Points, in no order, along strands that fork, close into loops and pass close to each other.
Points whose rows are less than 22.5 apart are linked; no others are.
Nagis: [  9  -6  -5  -7  16   9  15 -30 -18]
kem: [ 16  -3  16  14 -18  -6  18 -23 -15]
Buson: [ 32   3  -5   0 -17 -18  -7 -17 -19]
zus: [-22 -27  -8   1  16 -20  16  -7   6]
kevil: [ 16  -5 -12   0 -10 -32 -10  -7   0]
seb: [-10  16  -6 -13  -1   5 -19  22  -5]
vonip: [ 28  13 -15 -21  15   7  -5  -7 -28]
zil: [-34 -21  11  15   4  -7  20  -5  -5]
Kogu: [-24  -4 -20 -11  23   0 -15  11  14]
Suzem: [ -3  -6  13  17 -28  -6  -7  12  23]
tid: [ 25  -3  22  18 -27  -3  15 -17  -5]
niki: [ 11  12   2  -2   2  17   4 -17 -20]
Riso: [-12 -17 -13  -3  19 -25   9  -4  16]
maraz: [  8   7   3   5 -18  -9  -8  -6  -6]
favos: [  5  -4  14   5  -3  10  23 -23 -15]
mit: [ -8   8 -23 -21  39   3  -6  11   7]
Funam: [-21   8   6   3   6  27  -5  11  14]
pebik: [ 29   1  16  17 -29   0   4  -6  -1]
dib: [ 35   0  -2   2 -18 -16   1 -27 -21]
monak: [  2   0  13  12 -14  10   0   2   7]
maz: [ -5  -6  10  13 -22 -14   3  -5   7]
mul: [  0  13   4  -2   4  22  -1  -6 -11]
moge: [ 14  -3   9   9 -17  -8   9 -22 -15]
topor: [ 13  11 -19 -24  25  -1  -7  12  -7]
fabo: [-22  11 -12 -16   9   9 -20  20  -1]
Detil: [-12  -7  12  18 -26 -14  -3   7  17]
Piru: [  7   1  17   7  -1  22  22 -20 -10]
Vup: [-19 -14  13  16 -11  -8  15  -2   6]
Munu: [-19  -6  12  11  -7   2  10  -3   8]
tobid: [11 10  9  3 -5 27 -8 15  3]
zul: [ 14   8   0   0  -5   8   3 -18 -18]
feti: [  0  19   1  -8  -7  14 -16  29  -3]
basap: [ 29  -5  16  18 -30   6  -4   3   8]
Luto: [-20   4   3   4  -1  11  -3   5  10]
Ris: [ 2  0 15  7  0 25 14 -9 -3]
finum: [  5  10 -21 -29  19  -3 -16  24  -6]
nutub: [  2  11 -23 -23  18 -19 -16  30   9]
Dos: [-10  11   6   3   4  29 -11  21  12]
zage: [-25 -22  20  22  -6 -10  21  -1  -2]
lof: [ 10   7   9  10 -22  -1  -4  -2   1]
Gosiv: [-15   3 -22 -14  36  -7  -6  14  17]
Zok: [ 24  12 -18 -25  25   4  -3   3 -20]
Veger: [ 3 16  7  1  0 23 -2  3 -7]
lasa: [  0  11 -21 -16  24 -19 -10  23  12]
Figi: [ 13   0  -6   0 -11 -15 -10 -10  -7]
Lag: [ 4 -8 15  9 -6 26  5  3  8]
miz: [  3  -2   4  -4  10  12  17 -27 -18]
mogiz: [-31   8 -10 -11  14  14 -18  14   7]
pitun: [-20  -4  10   9  -5  11   6   2  12]
Vas: [-39 -25   6   9   6 -11  14  -3   4]
bove: [ 26   6   1  -2  -7   1   6 -27 -25]
Kela: [ 31   0   1   2 -11 -10   7 -32 -26]
Tal: [  1   6 -21 -12  24 -22  -7  12  13]
kuzaf: [  1  14   8   0  -4  23 -13  25   6]
sozo: [  5  10 -20 -21  32   1  -6  10  -2]
liro: [ 20 -10  18  19 -29   7  -4   6  14]
kidu: [-36 -26  -3   1  14 -10  12  -3   7]
Mapo: [-34 -18 -10  -4  15  -9  -1  -1  17]
ket: [-27  -8 -13  -6  18  -5  -7   2  14]
Munal: [ 11 -13  18  20 -31   1  -6  13  20]
vebev: [  5  -7   8  13 -21 -17   8 -15  -4]
Von: [ -7  -3 -18  -5  21 -25   0   4  22]
bepes: [  2  12 -21 -32  14 -13 -16  34   2]

A fork is a point with three links, a tip a point with one. Leave the first point through the second and follow the links. Name the first fork or tip that comes.
Vup; zage => kidu
Ris; Piru => Nagis
Lag; monak => kevil
Riso; Von => topor
zul; bove => Buson

A piece is two or more points that can be reached from each other along the links. Count, over all rows, the pieces, the separate loops (a circle has one, a figure eight two, a Y none), the forks (points with three links) and the tips (points with one).
pieces => 3
loops => 2
forks => 3
tips => 5
